A landscape with many peaks, sampled at points; each row gives a point and its height.
From any point a climber takes the steepest step (rise divided by distance) to one of its 2 nearest points. It stops when none of these is higher. Distance is the straight distance between rows; heights are no part of it.
Dezef (h 6.88): [114  83 160 172 154 133 100 108 155 159 163 135 132 170  95 166 129  74
 108  98 111 140 121 164 150 150 150 158 138 178 116 126 133 128 124 120
 114 127 100 134 195 113 105 136  63 104 154 100 156  89  94 180 132 126]
malop (h 3.17): [106 116 120 131 103 154  76 103 123 137 172  62 116 111 108 128 115 129
 103  66 103 123 157 168 142 167 176 125 117 132  90 119  97 121 122  84
 116 127 169 148 190  82 135 166 135 148 134 143 170 120 159 191 118 144]
galez (h 6.42): [184 162  92 121  98 138 130 123 134 104  92 179 133 135 185 100 103 175
 119 171 178 132 134  72  74 134  55 111  92  98 157 108 137 105 140 175
 182 132  95 107  27 139 138 122 138 136  83 129 121 158 104  52 157 129]
viso (h 0.63): [111 133  86 151 109 109 124 115 140 138 118  82 108 141 149 114 122 186
 108  96 123 106 134 179  92  88 118 124 158 152  90  97 123  89  86 152
 128  95 172  73 145  88 124 131 163 147  89 173 133 153 123  99 130 111]
Kod (h 2.81): [112 126 168 126 158 129  94 123 118 139 111  71 115  89  79 159 133  86
 113 102  99 121 111 161 150 109 206 116 164 113 122 137 105 181 138  68
  98 159 209 136 198 119 141 153 120 186 129 150 154 128 156 168  73 119]
dovup (h 0.53): [127 127  85 156  96 126  89 104 130 138 162  78 118 144 151 105 127 194
 119  67 120 107 140 194  96 143 126 134 144 171  91 108 121  84  85 143
 132  86 135 111 148  85 122 147 151 120  92 158 141 138 131 111 133 137]
suz (h 5.83): [145 105 129  88 148 140 135 138 131 151 125 180  95  87 105 121 124  68
 135 174 104 159 110  76 147 169 154 157  65  87 143 165 170 177 181  80
 137 158 107 175 139 153 137 112 121 174 192  65 174 107 137 184 122 142]
virov (h 0.12): [103 119 116 160 155  93 122  61 174 164 108 182 113 199  89 151  61  87
  91 134 155 151 177 173  99 106 123 153 128 178  68  11 156  80  82 149
 128 119 151 105 155 126 101 179 127  95 121 122 174  84  49 114 165 164]
vifa (h 6.26): [118 122 102  94 135 137 111 133 124 143  62 163  84  88 112 103  92 104
  90 175 135 159 122  71 109 142 118 142  56  93 143 106 160 128 145 112
 151 152 169 135 128 137 165 143 193 196 131  78 186 142 139 149 146 153]
gunom (h 4.50): [202 169 128 142 131 119 131 115 124 115 130 136 180 141 148 118 165 192
 153 129 176 101  93 118 139 124  94 112 178 104 158 132  94 122 122 158
 127 120  69  97  61 153 122  91  65  60  97 147  59 106 126  53 100 108]
novo (h 0.85): [104 117  99 182 119 131 143  98 162 135 131  92 144 192 131 134 115 158
 142 103 139 119 179 197  99  94 135 144 163 172  81  86 123  72  71 165
 122 113 131  72 142  97  98 136 134  81  93 170 122 131  86 111 160 120]
til (h 1.37): [145 108 154 155 169  92  88 150 128 140 130 159 148 168 118 148 148 115
 117 143 137 136  73 117 112 119 116 139 185 168 126 127 141 125 125 172
 126 114  91  95 135 143 128 107  41 134 114 117 126 118  80  99 100 105]
Vemit (h 3.06): [123 145 140 125 134 130  98 106 111 129 125  51 120  82  98 122 138 128
 118  96 109 105 123 156 147 114 187 104 142  97 127 126 102 160 123  87
 109 157 230 128 178 111 154 168 151 183 113 168 152 153 157 170  80 129]
dipu (h 3.68): [175 179 129 102  82 142 133  77 111 109 153  63 163  76 157  71 158 177
 140  63 150  83 161 155 170 170 146  89 135 103 126 110  75 119 149 121
 121 131  98 160 116 127 123 160 105  57  97 152  89 100 182 146 114 164]
fave (h 4.30): [ 82  87 155 128 169 129 141 177 124 120 137 128 117 135  98 170 144  92
 131 149  83 137  82 109 130 105 135 131 181 180 138 177 135 148 126 117
 105 122 132  93 156 114 121 107 114 158 159 130 117 143 116 148 111  70]
ruf (h 6.36): [100  88 161  96 174 119 104 162 131 150 125 159  92  97  84 165 133  64
 109 170  76 149  83  89 124 136 156 144 133 149 149 166 153 187 156 102
 108 126 129 113 203 137 135 123  92 212 178  85 176 123 113 161  85  93]
negik (h 3.56): [145 161 110 134 105 137 178 104 149 112 121 132 149 172 143 111 119 171
 172 123 175 107 189 162 144 118 107 135 116  95 121 107 102  91 105 151
 150 134  99 127  74 136 107 140 144  48  91 145  80 110 121  79 174 155]
Bemen (h 1.22): [141 110 140 173 147 106 103 119 139 148 151 157 130 178 123 141 127 118
 128 128 138 137 112 139 117 116 116 150 169 185 111 102 140 108  87 180
 123 112  94 113 145 137 115 125  71 122 108 105 148 110  83 103 121 124]
dazeg (h 0.21): [117 102 123 176 162 105  98  67 177 172 132 156 121 197  96 163  75  85
  99  97 138 144 157 191 110 114 153 155 143 188  66  44 154  94  83 145
 129 116 125 110 162 119  93 169  93 106 117 110 181  81  57 136 139 160]
Sini (h 6.25): [162 137 104 140  83 111 105 126 131 123 142  85 160 129 157 103 169 198
 133  82 130 111 111 155 112 123  92 119 174 153 128 130 111 106 106 157
 128 108 110 105 101 104 130 103 119 117  85 160 107 133 145  87  87 118]
vileg (h 5.91): [182 116 114 108 137 113  84 124 115 141 112 160 128 110 163  84 148 131
  94 141 140 130  97  93 101 155  97 115  99 132 145 133 162 140 146 153
 151 132 114 138 100 127 150 139  98 164 116 113 153 131 112 120 109 139]
negu (h 6.11): [102  90 137 151 138 138 142 133 155 157 160 151 121 173 114 152 113  82
 143 143 116 144 123 145 140 135 124 165 119 172 122 135 155 123 119 127
 120 134 109 138 170 110 111 135 116 112 176 111 140 112 105 160 158 136]
pero (h 1.09): [159 126 114 171 133 104  98  93 151 150 124 129 148 170 142 116 142 143
 115 109 153 126 129 153 121 122 107 145 146 165 103  91 139  93 108 171
 124 121  91 108 124 133 105 138  81  92  94 131 123 118  97 101 125 131]
vegel (h 4.60): [ 83 102 143 118 158 118 157 180 133 131 137 150 105 160 114 185 116  89
 134 177  84 138  99  99 114  86 114 143 152 158 140 155 155 156 129 156
 123 111 123  97 145 137 115  97 135 153 158 116 109 143 104 127 143  75]
Tivu (h 4.55): [151 143 144 151 130 135 177  84 156 144 126 198 148 197 116 138 103 103
 157 147 194 135 187 123 144 143  93 144  88  88 134  94 149 103 133 143
 147 151  49 172  76 179 100 149  93  55 115  99 108  93 102 104 180 179]
makim (h 3.99): [181 167 131 146 129 107 141 118 120 108 109 110 168 132 158 112 171 174
 145 110 159  97 116 146 138 106 109 108 170  99 157 128  82 132 110 137
 128 121 101 120  80 158 136 109 115  68  93 168  44 115 142 100 109 123]
Zitab (h 2.55): [131 112 181 120 178 108  74 113 109 145  92 111 125  95  67 167 151  67
  91 123  94 135  97 143 133 114 194 138 185 133 137 112 117 182 136  85
  99 156 185 124 208 147 143 152  96 188 141 129 164 116 112 170  68 106]
zug (h 3.89): [138 159 100 150 102 127 170  92 172 133 123 174 141 197 120 114  94 145
 154 142 192 121 194 145 132 113  82 151  90 103 113  74 129  81  97 168
 149 131  91 121  80 140  92 150 140  48  94 128 118  97  90  91 195 173]
rimam (h 5.60): [176 170 134 137 127 142 171 123 120  95  88 164 160 150 144 125 141 159
 148 162 185 130 164 110 127 108 117 108 107  71 141 121 119 124 148 142
 157 142  89 147  29 177 122 112 131  82  87 155  72 120 139  69 146 131]
tovos (h 5.28): [ 97 103 150 109 176 109 131 126 149 162 122 185  88 159  97 173  97  64
 107 192 105 145 118 102 106 116 125 156 118 149 118 106 179 133 141 155
 118 141 139 123 174 142 113 146 127 142 148  69 155 109  76 139 147 128]
lan (h 5.87): [164 141 112 117 123 117  88  96 121 134 128 123 136  93 125  85 137 140
 111 103 148 127 142 124 135 156 136 122  91 112 127 121 125 133 137 127
 143 137 132 152 132 121 142 162 120 125 110 120 153 123 138 148 117 172]
Safun (h 3.31): [141 166 120 115 101 128 146 109 113 100 134  57 169  71 151  95 157 173
 159  64 148  91 155 166 175 157 150 104 141  90 137 142  61 124 139 103
 112 127 110 153 104 133 143 120 125  69 112 172  63 121 191 135 109 135]
Nav (h 4.71): [144 144  94 111  92 138 152 142 118 104 136 104 139 106 183  89 139 189
 143 110 137 104 135 123 132 141  88 102 118 117 139 146 120 108 121 140
 149 126 128 118  82 111 145 103 152 123 102 150  99 154 154  98 129 129]
rek (h 4.21): [147 141 112 150 104 135 169 113 169 142 138 204 141 215 131 133  88 109
 149 151 189 133 193 116 123 135  68 159  85 117 126  86 162  91 101 175
 167 150  56 132  70 149  93 146 106  63 108  97 132  99  81  89 188 171]
baru (h 5.59): [ 77  91 149 156 152 129 140 142 147 154 146 141 114 184 105 185 111  74
 126 149  91 137 126 154 129 115 136 148 162 187 105 120 149 113 102 141
  96 115 124  98 176 134 104 120 104 115 164 111 127 113  81 139 158 103]
Muz (h 5.74): [148 112 106 102 122 127 114 129 104 127  72 162 111  97 157  92 122 125
  96 172 132 148 106  72 110 147  91 132  67 109 143 129 172 123 149 135
 163 145 135 139 107 125 159 134 147 195 117 107 174 150 122 128 125 144]
Felom (h 4.79): [ 67 113 116 150 112 141 182 129 144 128 128 102 110 171 120 142 105 128
 147 122 100 121 155 168 123  96 118 138 147 156 110 122 131 104  98 141
 124 112 156 105 158 110 115 133 178  99 137 146 110 145 117 135 173 101]
zop (h 0.32): [107 111 110 194 139 117  86  60 158 157 153 104 119 167 101 137  76 124
  97  67 143 132 173 194  99 131 158 148 143 184  79  64 123  95  89 136
 117 107 139 115 175  95  90 158 116 104 105 146 187 101  93 152 142 153]
kiv (h 1.97): [130 118 165 112 206 103 115 180 115 122 110 155 133 130  91 168 160 100
 135 179 119 131  60  75 148 100 127 130 193 126 172 150 130 152 149 120
 120 137 125 112 105 139 139  78  89 154 151 129 125 121 101 122 101  62]
zapa (h 4.07): [ 79 132 138 107 116 172 174 167 117 105 119 123 115 104 113 123 125 118
 158 145 113 140 153 118 131 116 128 125  82  89 141 162 125 144 140 105
 128 123 148 162 118 148 127 129 202 131 162 122 124 150 179 159 157 126]
ledi (h 5.38): [143 131  74 131  94 113 139 143 155 127 116 182 110 181 169 102  98 157
 124 159 151 120 149  89  75 115  42 135  89 131 111 100 162  94  99 190
 180 116  94  91  77 113 128 124 151 130  83 113 150 153  78  70 172 134]
mon (h 3.32): [ 98 156 119 111 117 139 137 127  96 108 114  53 123  83 121  99 129 150
 132 100 105 109 132 157 147 112 175 112 129  86 139 134 101 125 116  94
 120 141 213 133 146 121 161 145 187 167 106 176 124 167 175 148 101 119]
Ludu (h 5.20): [171 148 101  87  73 120  88 107  95 125 130 105 135  53 165  67 137 156
 108  89 144 108 117 110 144 183 121  85  90 117 122 138 112 122 153 124
 134 126 123 147 111 105 162 159 106 143 102 125 146 133 159 136  96 172]
Nug (h 3.77): [138 153 108 101 109 137  98 135  86 101  85  86 125  50 152  80 144 145
 126 118 115 106  99  88 144 139 134  81 110  83 154 152 117 154 139 102
 140 152 178 133 108 121 172 123 155 202 117 160 123 149 183 125  82 146]
moduf (h 4.31): [ 88 130 132 110 145  86 134 139 143 125  91 144  91 151 123 151  95 132
  87 191  94 137 120 116  59  54 106 125 157 168 111  83 149 111 101 190
 128 129 190  75 142 125 132 132 191 175 112 126 133 163  72  87 143 112]
pezoz (h 5.17): [ 62 102 138 139 146 126 150 139 145 146 131 117 107 178 122 177  95 108
 141 142  93 127 123 167 103  82 126 149 173 188 109 119 133 115  95 161
 112 112 151  90 175 119 116 117 149 124 148 132 107 144  83 118 146  93]
kul (h 2.67): [146 125 148 132 154 108 108 150 115 116 154 123 153 119 129 111 185 131
 145 112 128 136  89 123 159 140 149 124 171 141 155 160 105 146 142 108
 118 124 115 131 127 120 136 115  78 129 149 142 109 109 144 125 104 115]
tate (h 3.59): [176 183 129 141 108 121 163 110 124  90 105  94 171 116 152 102 159 199
 161 126 173 111 160 146 147 113 122  95 133  78 144 115  80 121 126 126
 136 128 105 129  62 168 134 109 148  53  77 182  46 122 157  74 111 140]
sov (h 5.61): [172 153  96 123  83 102  82 115 109 117 143  70 134  90 157  86 161 203
 116  76 128 106  91 146 116 144 111  93 159 130 115 131 112 117 122 149
 117  98 137 104 113  94 155 122 119 142  86 163 127 142 163  98  75 125]
Kag (h 6.86): [114 111  95  80 121 149  99 125 102 145  78 145  86  62 125  81 106  98
  95 181 117 163 107  61 111 163 132 134  49  97 133 128 171 159 169  93
 152 156 154 145 152 114 172 149 164 224 153  67 205 146 140 173 108 156]
filiz (h 4.37): [ 86 113 135 111 103 176 173 164 132 128 170 131 112 113 112 128 114 118
 153 121 110 151 143 115 155 164 129 135  62 105 139 172 130 145 151  85
 121 123 104 186 128 127 116 125 172  99 193  94 128 129 181 168 163 140]
farul (h 3.22): [154 169 123 115  82 151 176 119 111  72 133 118 166  88 173 114 154 182
 178 115 161 110 175 146 171 149 120  97 105  76 144 144  76 127 134 103
 137 125 102 170  59 151 126  93 158  43 106 155  44 131 186  94 122 134]
paz (h 4.95): [125 104 131 109 126 155 148 145 139 151 184 175 132 109 129 114 125  84
 147 145 112 154 120  90 167 195 127 149  54 118 160 190 164 162 178  80
 126 133  65 186 128 128 110 114 103 119 203  64 150 102 146 175 147 156]
tuze (h 0.43): [131 122  97 196 100 134  80  84 139 146 161  92 119 169 138 118  99 164
 104  46 128 120 173 202  95 128 120 138 155 184  89  77 119  82  64 142
 114  85 118 120 152  87  93 142 120 101  98 161 173 119 104 123 126 152]
Naf (h 0.01): [145 135 124 150 174  92 115  46 169 174 109 196 125 183  76 141  78  84
  70 135 174 162 174 157 121 127 132 152 112 136  88  11 156 100  97 153
 147 142 140 132 138 148 110 200  98 108 117 103 181  78  41 137 152 174]
Vapaz (h 5.57): [183 152  97 127  89 103 111 128 133 113 164 123 145 145 181  92 150 204
 130 108 143 102  98 125 111 141  73 108 145 160 131 139 116  97 108 172
 135  95  72 106  85 118 104 104  90  98  82 138  98 140 125  60 110 121]
mif (h 4.47): [ 74 125 128 135 133 140 189 160 149 121 133 136 111 167 133 151 115 123
 163 164 111 124 146 128 114  99 107 147 125 132 125 131 137 122 118 156
 128 124 144 118 127 134 116 116 168 108 150 124  92 140 128 125 159 106]
Mika (h 3.42): [ 87 127 171 133 137 160 146 151 121 112 146  80 155 101 104 148 142  97
 156 105  98 128 139 143 180 143 176 132 123  87 134 184  88 148 144  70
 105 131 147 174 170 130 136 130 148 113 179 146 107 123 183 190 119 124]
Biki (h 4.00): [103 125 142 107 161  88 140 136 133 117  81 103 105 145 124 163  99 147
 113 159 114 127 112 131  93  69 119 112 194 152 116 108 132 129 109 164
 120 124 196  70 147 140 143 127 168 177 101 149 108 158  90  87 113  82]
gid (h 5.77): [ 88  70 160 123 150 146 107 161 130 150 161 137  90 111 104 156 118  67
 114 135  71 153  92 121 125 157 157 146 118 170 116 165 154 162 146  94
 103 136 122 132 205 106 123 127 112 175 181  75 183 121 115 180 127 106]
Veli (h 5.85): [154 160  86 125  83 137 163 140 160 110 115 170 134 181 178 110  95 182
 143 152 183 115 165 106  97 128  58 126  89  98 134 110 135  91 111 174
 165 123  96  93  42 134 122 114 155 104  73 129 105 152  91  60 188 140]
Mib (h 0.96): [143 122  98 176 112 134 126  92 166 138 148 125 152 184 151 109 110 165
 129  88 166 119 176 179 125 115  94 145 151 172  90  86 132  76  78 171
 131 107  92 100 131 107 102 148 113  72 100 138 127 106  83  87 151 137]
laf (h 7.00): [185 144 107 121 124 134 153 130 104 107  96 197 127 140 172 122 112 159
 123 184 166 137 141  55 101 134  82 102  80  82 179 117 150 126 161 160
 175 134  77 137  14 152 145 113 124 137  99 122 117 131 120  70 165 134]
pufo (h 3.79): [124 111 130  95 100 134  84 146  97 121 170  82 131  65 121  98 152 123
 126  84  83 130  85 113 160 176 163 121 119 124 138 189 108 175 152  64
 107 133 142 147 182 102 152 135 102 180 166 126 170 123 170 183  83 128]
muv (h 2.19): [134 115 174 137 191 111  86 163 104 125 108 146 138 119  85 161 182  94
 116 142 126 144  53 103 126 105 157 131 224 146 150 145 117 144 129 127
 120 128 142  87 159 122 151  90  63 138 159 142 120 104 108 120  89  71]
Nogev (h 4.13): [164 158 136 103  82 130 142  90 121 137 162  93 170  85 156  81 145 138
 145  56 163  81 149 147 173 189 144  89 113 120 123 131  71 133 157 111
 138 144  72 177 134 116 108 166  62  47 122 113  98  88 176 162 115 172]
Vumik (h 4.08): [154 142 114  86  91 118 106 153  94  97 138  96 134  64 189  75 165 170
 123 105 109 118  91  98 137 153 110  93 129 120 153 169 117 133 130 111
 130 123 141 131 105 106 159 107 137 177 114 150 116 161 171 118  82 127]
zome (h 3.58): [ 70 135 108 104  87 143 150 141 113 104 130  68 118 103 147 102 127 180
 142  75 101 100 151 163 150 128 138 114 117  99 120 147  94 120 115  98
 117 122 184 140 148  86 153 136 205 141 134 171 116 169 194 146 125 124]
rofig (h 4.36): [147 150  81  94  58 135 116 135  97  99 126  76 137  78 185  81 150 197
 125  90 122 100 106 127 134 143  98  83 137 109 136 152 102 104 127 112
 131 114 152 120  96  97 159 120 163 159  97 163 113 168 181  92  95 125]
Zolum (h 4.65): [105 106 123 103  86 166 163 158 153 140 194 161 118 120 135 138 111  96
 163 126 114 156 145 107 164 201 112 143  46 104 134 176 155 146 153  92
 124 126  69 196 122 112 106 120 140  96 206  62 142 108 162 182 175 151]
nada (h 6.07): [140 105 136 182 132 127  65  99 127 156 175 101 128 148 116 135 136 101
 112  80 110 126 139 167 136 147 162 151 157 185  98 116 117 120 111 129
 107 111 109 130 176 106 115 142  72 107 131 128 159  96 119 163 116 130]
vobi (h 3.60): [ 81 154 136 110  80 175 187 164 101  99  99 181 102 112 113 153 129 132
 161 194 142 161 177  96  97  93 132 111  56  66 137 130 145 129 176  96
 157 147 130 140  62 179 134 111 237 118 146 112 101 158 168 115 190 127]
Tade (h 2.42): [138 117 156 143 157 104  74 179 103 109 146 125 125 110 107 143 187 115
 129 116 116 136  48 113 123 139 133 134 200 157 152 166 118 142 128 115
 123 116 104  98 135 114 147 102  52 147 144 136 134 117 142 115  78  83]
Mil (h 4.16): [ 88 122 138 128 138 126 188 135 149 128 117 163 110 185 101 170  86  81
 150 185 123 139 166 119 112 100 112 159 108 124 124 107 160 126 137 157
 131 119 142 138 125 150 107 135 183  94 147 109 108 122  96 131 187 137]
lil (h 4.98): [124 123  87 115 116  99 143 149 136 124  96 170 101 173 148 126  73 141
 103 178 139 123 135  93  54 102  63 140 106 154 115  80 163  90 106 190
 155 116 150  84  95 113 118 129 183 145 106 100 151 165  81  95 159 135]
retuk (h 4.66): [167 136 122  88  79 132 111  97 107 130 167 113 158  60 169  71 138 147
 127  67 153  92 131 123 162 194 132  85  99 119 131 146  94 151 170 110
 123 129  82 169 126 111 131 161  87 105 118 109 138 112 161 166  92 162]
peb (h 3.41): [104 117 161 140 175 100 125 127 127 138 101 120 126 140 100 166 124  78
 108 151 112 129 105 144 127  87 160 137 169 147 118 109 125 147 124 133
 111 135 179 110 179 138 118 134 124 156 136 143 122 127 105 130 105 106]
lem (h 4.02): [101 116 166 129 171 125 120 165 115 126 135 120 126 126  98 162 165  74
 128 125  97 135  97 114 157 110 157 128 168 135 139 180 117 162 140  85
 101 132 145 125 172 133 129 117 105 157 168 134 125 131 142 159 116  78]
kogu (h 1.80): [140 117 158 118 184 106 135 154 121 136  98 172 121 121 112 165 129  87
 118 187 123 145  84  71 127  88 132 134 152 125 165 138 141 162 157 145
 136 141 138 124 118 163 136  97 121 164 153 115 133 127 108 120 123 100]
tefa (h 3.71): [113 131 168 138 172 146 142 145 125 127 136 108 158 112 107 157 160  85
 152 114 108 137 118 137 172 132 159 148 156 115 153 169 105 156 139  69
  94 142 141 146 161 132 137 115 106 109 167 148  95 114 152 187 119  90]
tedem (h 4.18): [142 125 124  95  86 142  99 121 103 130 176  85 144  61 133  75 133 121
 110  75 118 119 124 124 157 205 145 123  92 125 113 162 125 150 160  86
 121 130 110 167 150  95 138 145  97 143 143 114 168 134 161 177 101 154]
moz (h 6.31): [133 101 115  76 133 139 125 142 117 144 123 147  92  74 124 101 126  95
 109 172  97 156  95  67 140 160 132 149  55  89 146 173 172 179 168  75
 147 143 130 149 153 119 147 131 141 205 179  79 194 142 138 178 116 146]
savo (h 4.91): [ 94  98 130 118 159 106 150 159 147 148 134 188 100 166 124 184  98  80
 133 187  92 143 108  75 100  98 106 153 128 165 138 134 190 153 134 158
 127 124 122 111 149 137 107 110 120 164 155  73 142 140  71 121 160 106]
mobor (h 3.10): [130 149 141 123  95 177 188 145 117  85 133 141 142 108 135 124 140 162
 170 127 152 142 193 140 161 134 139 108  82  60 133 138  90 110 149 102
 138 130 103 177  61 157 116  97 169  45 126 142  59 130 184 109 174 145]
tagot (h 0.74): [124 134 121 165 133 115 133 122 145 119 115  97 142 174 137 127 127 162
 137 130 141 113 130 194 104  83 129 131 177 160  96  93 127  94  88 171
 119 124 165  80 144 115 120 123 149 104  91 167 107 137 103  86 137 119]
Ganu (h 2.29): [134 119 184 104 181 102  86 151 107 142  92 125 119 102  74 166 174  84
 109 143 125 137  72 116 135 105 177 135 209 131 155 128 119 171 137 112
 116 152 156 111 175 150 158 109  75 186 149 121 146 118 110 141  51  90]
zom (h 5.03): [167 156 144 149 145 125 171 125 145 125 121 182 168 175 125 141 123 121
 159 162 183 127 157 121 136 112 106 142 110  78 147 105 138 117 140 153
 138 136  77 153  48 175 100 113 105  61 107 125  84 110 110  78 165 141]
pebot (h 3.70): [105 136 160 124 189  94 128 125 139 135  75 115 122 154 105 184 118 111
 104 170 121 142 106 150 103  66 151 133 209 166 122  91 116 127 108 155
 104 142 192  84 170 154 137 129 129 147 109 151 110 130  88  93 100 104]
Sisu (h 3.16): [120 129 139 129 160 116 126 120 120 124 104 106 133 118 121 133 144 115
 121 148 116 124 113 138 134 108 154 131 151 131 130 128 127 138 115 129
 122 141 161 121 135 134 137 129 143 154 113 149 115 130 135 137 115 109]
safo (h 5.48): [103  96 124 154 122 137  98 127 137 135 174  92 113 142 125 143 127 116
 113  83 105 128 119 155 129 133 133 134 142 185 112 152 130 129 112 137
 108 108 129 121 171  94 120 132 109 139 140 123 158 123 127 143 133 116]
dar (h 2.97): [134 172 152 121 118 144 159 127  95  91 107  69 168  74 139 123 179 160
 177  95 148 120 155 145 180 126 173 101 140  60 148 148  72 138 148  84
 121 137 144 168  90 153 156  98 167  91 124 184  60 129 213 130  92 124]
nog (h 1.67): [133 113 129 101 158 100 111 158 105 134  94 167  99 125 127 151 127 106
 101 192 111 132  73  73 103 104 117 124 145 138 152 125 164 150 150 161
 143 136 158  98 115 138 145  99 125 206 132 118 145 146  98 106 107 104]
Galan (h 3.48): [125 132 131 115  95 150  66 127 104 128 175  56 109  75 112 120 146 130
 120  53  78 110 112 147 148 167 178 121 132 141 114 158 111 147 145  67
  95 125 167 145 187  79 149 141 118 182 132 143 181 142 176 183  86 145]
bepab (h 3.83): [ 64 142 115 108 106 157 185 171 116 109 119  83 103 102 132 117 122 156
 152 122  90 114 140 130 132 112 118 117  96  99 124 157 122 137 117 100
 121 117 167 137 130 116 141 118 220 140 157 153  98 162 180 152 149 115]
Doli (h 5.07): [152 132  89 125 104 118 135 141 142 120 150 146 143 134 181  99 137 186
 138 121 129 115 114 103 124 129  73 129 127 133 140 143 124 111 112 160
 149 119 101 122  89 108 113 116 119 118 122 128  99 148 132  90 144 117]
zomo (h 4.63): [ 85 130 110  93 130  98 147 126 151 144  74 160  76 157 114 156  64 113
  93 187 124 141 140 102  58  81  94 131 121 143 114  80 161 117 117 188
 136 119 176  97 120 130 119 158 198 152 112  97 147 161  70  98 162 151]
nazo (h 6.27): [187 150 146 131 145 147 155 132  96  98  80 197 147 119 153 139 143 139
 137 191 183 137 133  70 118 116 122  97  92  67 164 130 137 149 179 141
 146 141  88 146  17 183 134  83 108 109 110 135  98 126 132  72 146 131]
mot (h 2.92): [122 126 125 134 131 128 116 145 116 108 123  86 150 118 138 122 167 162
 153 101 119 118 101 141 151 113 136 113 161 128 143 154 104 127 128 110
 113 120 154 126 144 111 143 118 129 140 127 167  96 133 153 137 111  99]
livab (h 3.14): [106 150 162 121 139 164 166 148 102 104 119  85 153  79 110 131 147 126
 160  98 124 135 152 143 194 116 185 114 113  61 146 172  88 153 139  68
 104 135 162 166 121 153 143 118 174 103 158 169  81 139 213 163 113 114]
div (h 2.93): [ 94 103 136 153 129 156  70  95 131 141 164  73 106 116  90 140  84  95
  88  78  78 130 148 186 114 142 194 132 129 164  79 117 106 138 117  80
  92 118 187 128 215 102 131 161 126 168 131 142 191 133 143 204 119 128]
givo (h 5.37): [119 108 148 126 154 151 169 148 128 143 143 188 114 125 100 143 107  70
 145 175 122 151 113  84 145 155 133 152  63 100 165 155 170 155 177  99
 133 141 100 179 126 160 117 121 137 138 186  72 143 112 125 176 158 148]
dideb (h 1.53): [139 100 144 136 165  87  90 159 119 134 116 153 109 150 137 141 127 114
  99 151 121 132  73 100  96 105 115 130 185 173 143 136 152 129 117 160
 138 126 140  99 141 130 132 106 101 180 117 114 154 144  87  99 101 103]
memi (h 4.99): [193 147 109 142 106 117 129 104 149 129 149 138 173 155 175 108 147 183
 139 123 174 106 101 117 136 126  85 125 140 130 149 122 115 109 122 170
 142 137  55 113  65 147 108 122  59  71 105 140  77 118 114  71 121 135]
vak (h 3.27): [170 165 105 145 107 120 151  72 150 120 130 126 172 149 149  92 138 165
 144 107 200  93 179 159 138 144 114 124 131 111 131 112  98  88 103 151
 145 138  82 145  90 148 111 152  95  42  86 146  82  97 122  99 154 171]
vekav (h 5.34): [ 99  84 124 141 115 156 105 142 128 154 174 116 108 121 128 126 116 103
 110 106  84 143 118 133 127 164 143 151 113 174 107 159 157 138 121 112
 110 104 116 132 192  89 117 140 124 169 169  85 188 140 129 179 129 125]
voder (h 2.66): [118 106 132 168 135 148  41  84 145 155 187  79 115 140 100 138 101 101
  89  50 100 122 148 189 108 178 194 141 131 175  75  99  95 133 110  86
  93 117 146 145 208 104 107 152  96 148 116 117 213 101 120 194 113 165]
vol (h 5.76): [121  97 153 115 176 111 111 134 130 164 119 166 118 131  94 169 124  66
 103 180  95 165  87 104 120 125 151 149 139 157 140 130 172 151 141 129
 121 147 128 133 184 140 117 125  95 172 167  80 167 116  77 156 112 121]
roz (h 3.82): [ 82 139 136 102 116 178 191 162 109 101 101 147 101  85 105 142 134 124
 157 168 104 149 171  94 117  93 149 102  79  74 126 172 138 133 170  86
 126 134 143 155  93 175 147  95 225 143 158 127  91 159 186 137 165 114]
nufa (h 3.36): [119 145 132 124  88 164 194 160 128  74 102 160 124 108 133 144 140 156
 169 164 146 142 179 125 127 105 119 114  72  64 125 148 134 120 153 114
 152 134 124 147  46 163 125  86 212  77 135 132  79 158 176 108 176 132]
Livig (h 6.58): [180 127 116 123 133 122 106 102 111 144 116 153 149  95 142  89 147 124
 116 119 153 125 111 104 148 159 117 131 104 106 137 141 134 137 140 136
 140 137  89 151 103 142 129 157  83 140 129 115 138 110 131 140 115 154]

Where does a climber stop that starts at each point below?
pero | laf
Naf | laf
Ganu | zapa
filiz | Kag
div | Livig
livab | ruf
dar | Livig
zug | laf

Call two points neighbours if one is among the 2 nearest of the other. Go from one point of each pair to the other, from neighbour to neighbour, staying as high as possible. Name the lowest point that can't be avoided.
laf, Dezef | dar
Dezef, ruf | vekav
Sini, zapa | mobor
laf, Sini | vak
Kag, Livig | Muz
